Each row is a point on a landscape with many valleys, with its height.
From any point a ball rolls to the lowest of the 6 points nearest to it. It stops when none of these is lower. Distance is the straight distance between rows; heights are no part of it.
vulan height 32.7: [-17 -18   8  28  34   2  -8  17]
mela height 13.8: [ -8  13  12  57  34  -2  -7 -40]
fegez height 55.0: [  4 -15 -22 -11 -18  -7  25  35]
rotu height 53.0: [ 10  21 -11 -13 -29   4  11 -11]
rez height 22.0: [-42 -48  -8 -16  21  -9   4  44]
vasaf height 48.3: [  1  11 -11  -8  -1   4  24   0]
Zasa height 90.2: [ -1  21   8  27  29   0 -15 -32]
talen height 34.4: [ 44  24   5 -43 -51   9 -14  -5]
Gaf height 67.9: [  4  27  17  12  23   1 -16 -44]
negub height 60.0: [  2  29  15  -6   8   7  -4 -42]
gek height 84.6: [ 31  17 -19 -40 -42   1  -8  14]
viv height 48.0: [  2  22  -2 -13  -9   7  16 -21]
lasip height 46.7: [ 10 -21 -23 -18 -24 -15  19  50]
mol height 40.7: [ 23  23   8 -16 -42  10  -1 -29]
bivi height 26.1: [-29 -24  13  55  34   1  -4  -2]
Pog height 44.2: [  6  23  20  32  25  -2 -26 -67]
mon height 61.0: [ -7  18  16  58  31  -7 -11 -57]
poni height 68.4: [-43 -44  -2   8  30  -3 -12  38]
lin height 37.4: [-13  -7   6  20  36   5  -1  15]
rine height 58.2: [  9  27  10 -13 -23   8   8 -37]
Fiku height 67.3: [  7  26  18 -13 -15  10   8 -44]
Mas height 46.5: [ 32  18  -6 -27 -47   6 -10  -4]
Dum height 45.1: [-10 -40 -18 -21 -23 -21  23  58]
tevo height 28.7: [-38 -45  -7 -17  15  -8  15  44]
vese height 57.9: [ -7 -28 -14 -12  -7  -8  31  39]
kivi height 31.0: [-54 -39   3  51  32  -1  -8   8]
mege height 6.3: [-22 -11  15  58  34   0  -5 -10]
vap height 66.3: [ 27   6 -28 -34 -32  -6   2  29]
Nesek height 25.5: [ -2  19  18  50  27  -7 -19 -71]
musuf height 66.4: [ 22  24  21 -13 -36   9   6 -47]
ges height 31.5: [-41 -37   4  40  29   1 -12  16]
kare height 15.1: [ 46  26  24 -23 -51   7  -9 -28]
rekek height 65.4: [  9  28  24 -10   1  10  -2 -54]
zonis height 48.5: [-41 -41  -2  28  30  -3 -14  29]
Kem height 73.1: [-52 -47  -7  20  30  -5 -19  33]
gifod height 25.7: [-19 -25   2  -3  24   5  13  30]
sazil height 38.5: [-24 -40  -9 -16  -2  -9  27  45]
kosu height 53.7: [  1   3 -14  -8  -8   2  26   9]
baza height 20.8: [  9  28  24  -3  14   8 -13 -54]
ves height 44.9: [-25 -30   5  18  35   1 -11  25]
Viza height 28.0: [-32 -25   8  49  33   1  -7  12]
bubul height 52.7: [-62 -48  -7  44  32  -4  -9  16]
Lofa height 29.4: [ 56  26  19 -47 -50  14 -13 -11]
pugun height 73.7: [ 16  12 -20 -18 -33   0   7   7]
bades height 43.4: [-5  7  2  5 28  8  5  4]
ginuf height 48.2: [  0  25   6  -3  11   8   6 -25]
digo height 56.0: [ 39  22  -9 -47 -47   8 -14   7]
napup height 45.5: [-4 16 -1 -3 18  5 13 -6]
pifoz height 91.8: [ -8 -18  -7  -9   7   0  29  27]
Soz height 64.6: [  4  23  14  25  27  -1 -20 -48]
Zib height 56.2: [  6 -39 -21 -39 -28 -32  10  77]
vevuf height 57.2: [ 33   5 -30 -52 -31  -7  -1  36]
maz height 59.8: [-10  -7   0  -2  22   5  16  20]
Fev height 26.0: [ 44  24  15 -27 -53  10 -12 -18]
Lota height 70.2: [  0  21  13  42  29  -3 -18 -48]
pob height 17.9: [ 32  22   5 -21 -46   8  -9 -17]
kofuf height 57.3: [  0  25  10   6  24   3  -4 -29]
Takid height 20.6: [ 32  13 -23 -50 -40   1  -6  22]
tibof height 78.9: [ -7   5   8  41  35   0 -11 -12]
guv height 49.9: [ 17 -10 -28 -18 -26 -10  16  37]
pudak height 47.3: [-4  5  7 22 34  1 -4 -2]
bil height 63.6: [ 19   4 -27 -17 -30  -7  11  26]
Dasiz height 49.5: [ 28  -3 -29 -42 -30 -14   5  47]

Where does a ball stop that starts at each point below?
zonis => mege
Kem => mege
lasip => rez
vese => rez
Pog => mela
ges => mege
Zib => rez
vulan => mege

For each start below, name every point that the ball comes to, in order.
guv => lasip, Dum, sazil, rez
bil => lasip, Dum, sazil, rez
fegez => lasip, Dum, sazil, rez
